Points on a hilly landscape, in no order, each with its height.
From any point a climber steps to the highest of the 2 points nearest to it. It stops when none of these is higher. Distance is the straight distance between rows; heights are no part of it.
Goba h=4.90: [123 153 171 105  89 120 176  92 152  90 131 133 129 119  90 207 176 160
 122 102  80 147 136 146 141 164 115 125]
bovep h=3.19: [100 141 113  65 146 132 153 122 120 139 111  94 121  97  86 148  96 154
 188 125  92 167 159 136 189 107 120 131]
zoli h=2.99: [168 146 121 161 126 160  95 140 108 128 133 120 143 132 156  73 134 131
 120 150 172 106 147 112 147 105 147 137]
dutub h=2.07: [176  96 145 216 135 139 147 162 102 185 127 168 101 143 180  73 103 135
 110  63 145 148 144 162  78 136 144  94]
gulin h=3.68: [ 89 141 128 107 131  92 139  96 187  82 114 118  99 124 130 190 127 140
 129 153 117 151 137 101 137 134 109 156]
Faka h=5.23: [130 113 128 112 147 128 125 111  76 159 129 110  99 131 127 145 120 120
 104 126 159 145 126 112 153 112 134 156]
laluv h=5.50: [106 151 133 109 113 102 129 119 252  64 148 140 158 142 103 172 151 135
 137 182 105  95 111  96 116 153 111  96]
foto h=3.43: [101 147 120  80 133 112 151  93 160 101 114 106  93 127  98 180 119 143
 163 140 102 159 140 126 179 113 114 127]
karog h=5.01: [ 89 130 109 137 137 154 115 139 125 150 123 108 173 117  91  52 106 117
 197 127 136  95 104 147 127 118 120 109]
Dib h=2.66: [108 125 114  80 147 110 180 178  76 173 115  85 123  78 157  67  55 146
 201 135 113 142 119 113 155  87 125  79]
Fid h=2.88: [147 107 121  92 111 124  70 137 130  88 102  99  86 146 135 108 130 103
 139 133 143  95 140 135 128  58 115 150]
vibaz h=6.68: [ 67 138 166 141  94  90 104 117 190  72 148 102 125 170 146 158 160 147
 102 185 132 107  69  87  86 110 153 133]
Sibu h=0.47: [124 124 110  71 174 141 159 127  80 179 131 128 121  99 103 150  95 122
 131  90 112 170 153 140 150 163 139 120]
Kuvop h=4.89: [ 83 123 137 170  93 128 148 125 154  78 144 155 139 112  97 127 134 140
 137 124 110 112 101 135 122 127  95 125]
vego h=4.88: [103 127 125 125 148 136 147 105  95 147 153 105 111 140  88 153 103 155
 121 130 126 194 144  93 170 119 129 169]
mune h=1.15: [175  93  94 112 182 145 131 153  88 229 126 149 115 126 123 102  70 105
 117 101 134 148 164 163 112 170 163 125]
Niba h=6.15: [136 144 143  79 103 160 133 102  70 146 128 133 151 121  87 136 132 138
 156 107 108 137 137 151 153 133 127 105]
Nurek h=5.22: [138 151 149  90 127 117 137 119 142 123 100 117 114 114 112 211 157 135
 107  93  92 139 149 160 148 160 125 126]
rog h=5.21: [183 136 113  88 121 112  57 123  86 105 109 114 103 151 168 142 155  84
 101 139 166  99 132 124 115 116 165 160]
tuzuv h=0.62: [148 136 111  55 161 135 123 117  60 192 125 140 115 126  98 168 123 112
 134 127 138 151 151 159 137 165 165 146]
mar h=2.36: [165 121  99 101 138 144  91 142 115 117 117  94 105 139 137  82 120 129
 159 145 151 134 155 134 154  45 126 142]
Miput h=0.87: [181 124 124  98 152 172 100 134  67 213 136 159 136 148 111 133  99 101
 120 114 119 142 155 163 124 173 176 126]
Ketep h=3.87: [202  97  83 161 160 155  87 170 109 250 112 132 113 165 176  57  81 114
 126  99 159 156 125 109 118 165 174 136]
dad h=5.87: [122 116 139 159 127 119 175 115 171  86 107 159  94 119 142 197 134 140
  98  75  81 130 148 138 131 150  96 145]
Mupo h=5.02: [195  95  95 132 155 170  81 140  83 194  97 155 133 157 179  79  91  84
 126 112 154 141 122 125 114 139 161 165]
Laz h=4.14: [122 138 110 151 119 151 126 157  88 169 115 124 148 124 122  50  95 122
 172  98 145 118 101 144 154 112 118 111]
fezud h=3.98: [ 59 128 129 135 112  96 128 101 213  93 100 106 112 165  96 182 123 135
 140 144 116 150 100 110 123 119 102 136]
vevu h=5.42: [ 93 123 127 165  86 129 172 104 156  98 168 135 176 123  64 109  99 152
 161 153  96 119  95  88 125 135  88 109]
Kebo h=3.51: [147 127 117 133  89 139  71 139 127  60 122 100 115 152 147  94 139 106
  97 161 159  91 137 108 126  61 134 158]
Kef h=3.60: [183 150 162 117 137 131  76 138 146 100 139 123 105 182 164 163 201 116
  66 153 104 122 133 166  88 134 134 136]
Vumo h=6.18: [ 88 116 110 168 108 153 152 129 140 131 162 143 201 118  81  72 116 140
 179 118 117 102  90 132 126 144  91  95]
fedet h=4.27: [150 131 125 144 113 116  73 137  78  82 116 134 124 122 171 125 145  76
  92 139 167  88 136  99 120  94 148 153]
sogeg h=1.53: [155 119  92 114 173 151 124 150 120 196 101 131 112  97 149  74  85 101
 132 118 166 152 156 125 135 130 151 117]
kun h=2.00: [123 140 124 127 141 137 114 137 195  97 126 148 144 109 128 115 166 121
 141 171 142 105 135 136 106 129 110 119]
Nagi h=6.44: [188 120 107  98 130 138  72 136  68 158  94 137 123 154 153 120 124  82
  99 123 158 120 113 130 129 127 159 166]
bop h=5.48: [111 126 167 150 139 103 107  90 116  87 164 154 140 122 154 144 171 140
  73 184 156 111 114  87 105 155 154 118]
fir h=1.70: [187 104 147 217 113 137 147 147  64 196 139 187 142 164 178 100 117 143
  96  82 124 150 131 146  76 123 169 128]
vudep h=4.00: [180 128 166  74 155 122  76 130 130 117 129 101  83 179 150 195 178 105
  61 156 106 133 147 148 117 130 166 142]
tatul h=1.77: [116 125 143 202 141 136 181 137  93 157 147 135 121  94 150  84 107 127
 122 103 155 153 134  98 134 132 125 102]
Doba h=3.20: [185  72 102 188 161 155 124 186 119 247 124 132 118 178 165  96  87 130
  86 109 144 158 150 123  84 152 169 143]
fulak h=5.32: [135 137 147 142 131 123 166 129 226  68 110 133  96 120 119 183 118 130
 119 121  90 130 174 165 140 143  82 129]
fegiz h=1.90: [152 102  97 100 165 148 124 163 108 174 102  99 100 114 146  77  70 122
 167 129 148 155 151 125 164  83 131 137]
nevo h=2.60: [160 120 128 196 148 158 139 175 129 183 115 128 106 129 157  52  79 121
 130  68 147 135 153 156 113 135 124 105]
Zit h=4.59: [139 132 175 120  88 101 139 105 135  69 159 121 118 133 117 188 176 144
 110 129 109 111 125 138 145 137 131 130]
depi h=2.38: [148 131 133 143 149 144  90 124 143 129 127 134 135 122 152 111 155 121
 108 165 149 137 160 120 109 131 113 156]
genez h=5.03: [132 128 174 174 106 134 136  89  77  91 167 145 145 134 159 121 156 149
  75 162 139 122 131  97 128 150 168 140]
Mut h=4.39: [164 152 150  74 127 105  87 121 106 114 125 108  94 138 148 195 159 104
  91 150 148 117 127 135 124 138 156 127]
Vug h=4.91: [ 84 129 111 125 119 107 137 130 217  52 133 129 133 122  97 144 127 132
 160 177 117  86 122  84 107  93  88 124]
Rami h=2.35: [145 134 126 121 145 144 186 173  86 183 138  63 114 117 146  70  61 141
 182 114 142 156 124  96 174 103 117  88]
supu h=4.12: [130 129 151 165  90 162 132 108 140  80 150 108 123 165 114  84 117 158
 150 180 136 134 135 102 153 113 102 137]
mava h=4.37: [ 55 130 111 135 109  95 127 113 213  67  97 131 128 127 101 161 103 114
 147 119 105 100  80 121 109 101  93 143]
vok h=3.35: [100 107 104 169 126 142 115 154 114 180  95 133 112 111 147  48  81 110
 144  81 151 122 120 178 115 140 118 120]
poved h=7.74: [ 60 138 112 139 123 113 134 102 138 138 160 149 191 104  84 144 163 145
 134 157 140 122  85  71 118 142 112 120]
Vuv h=1.46: [158 132 146 205 148 122 157 144  91 161 138 179 153  88 174  97 127 134
  83 116 164 141 139 112  98 158 143 105]
Bufer h=7.14: [ 80 141  91  79 141  96 122 109 147 153 136 130 178  97  94 147 142 126
 159 150 142  96  97  78 126 139 132 141]
bapi h=2.93: [115 130  94  70 139 127 179 138  77 136 109  93 131  91 104 101  73 131
 192 115 105 156 132 121 169  83 119 100]
vosi h=6.72: [ 88 128 109 132 116  86 154 108 124 102  99 139 138  86 132 178 155 127
 126  70  95  94 113 146 140 152 112 132]
sadat h=2.78: [159 127 176 134 122 134 109 143 229  81 140 100  88 183 137 151 183 122
 108 185  75 136 134 179  77 117 103 144]
veg h=6.29: [ 68 115 130 146 101  67 174 116 170  94 109 154 105 105 143 198 145 132
 118  78  98 129 119 138 130 127 101 138]
soke h=1.44: [176 134 155 203 136 151 164 129  86 148 163 175 145 132 176 114 138 147
  85 119 136 159 149 134  96 122 152 134]
liref h=7.33: [ 87 147 111  89 106  77 126 110 116 111 119 132 169  85 106 188 165 126
 131  90 127  82  80 110 150 156 146 110]
sulo h=3.57: [148 114 145 186 104 168 126 139 112  90 143 132 141 150 151  77 122 147
 110 142 152 120 141 114 130  96 114 132]
fif h=4.60: [ 91 130 135 166 126 147 161  95 117 111 143 108 115 163 112 111  97 171
 141 138 130 171 129  92 145 101 104 144]
bilo h=3.14: [177 156 184  99 124 130  90 160 204  74 144  78  94 190 161 180 202 111
  97 152  79 121 117 177 102 127 133 120]
bubek h=3.53: [110  95 115 157 127 143  90 134 132 175  95 158 132 118 155  62 129 120
  98  84 131 119 108 186  83 148 122 166]
Vemek h=5.65: [160 161 136  81 121 131 122 120 101 126 112 149 122 113 112 165 152 124
 129 107 104 110 137 180 144 144 130 113]
Kan h=6.27: [ 96 161 111  78 106 128 148 105 109 135 133 126 166  92  68 139 133 153
 181 117 123 125 118 119 159 140 129  89]
Radav h=4.31: [ 92 104 123 169 114 120 120 133 140 121 108 158 147 114 131 109 146 117
 124 102 133 120 114 163  82 134 101 146]
zizel h=6.47: [108 138 105  72 152 100 110 131 118 137 115 134 151  87 116 124 138 115
 153 144 164 101 134 115 137 118 141 124]
zefa h=2.06: [141 136 137 161 164 149 175 153 107 146 158  93 120 125 139  80  85 149
 146 125 157 156 142  83 162 115 122 101]
rivom h=6.81: [105 145 115  89  89  97 121 115  95 122 142 133 185  93  94 152 147 116
 167 104 109  87  87 136 127 127 127  90]
fefu h=6.01: [ 85 126 129 153 108 103 116 115 139  61 152 132 143 137 132 127 148 139
  87 187 144  95 106  87 115 108 139 124]
Fumas h=6.02: [ 92 170 162 121  96  95 139 111 208  58 174 119 141 152 120 186 166 138
 125 181 129 115  90  85 119 155 139 108]
baref h=0.32: [137  89 114 107 167 151 161 142 125 178 142 133 112 119  78 145  91 129
 124  95  99 150 174 166 147 145 124 127]
Fifop h=7.07: [ 45 133  86 139 137 123 148 115 143 156 125 146 187  96  86 104 141 149
 152 125  99 115  84 130 120 157 107 112]
Gur h=4.65: [141 132 176 131  98 128 142  91  88  91 162 143 129 158 132 152 161 154
  96 144 128 135 133 129 130 146 120 134]
gute h=5.77: [135 103 106  56 137 115 111 122 112 132  98 116 107  97 117 141 119 106
 140 117 138 133 142 142 158 125 132 151]
fiku h=2.42: [142 143 156 126 111 128 108 123 212  79 120 132 128 153 132 141 190 122
 133 151 102 111 138 167 109 139  92 127]

Where does a climber stop that starts at each point below?
depi: poved
tatul: vibaz
kun: Nagi
Zit: liref
gulin: vibaz
tuzuv: Nagi
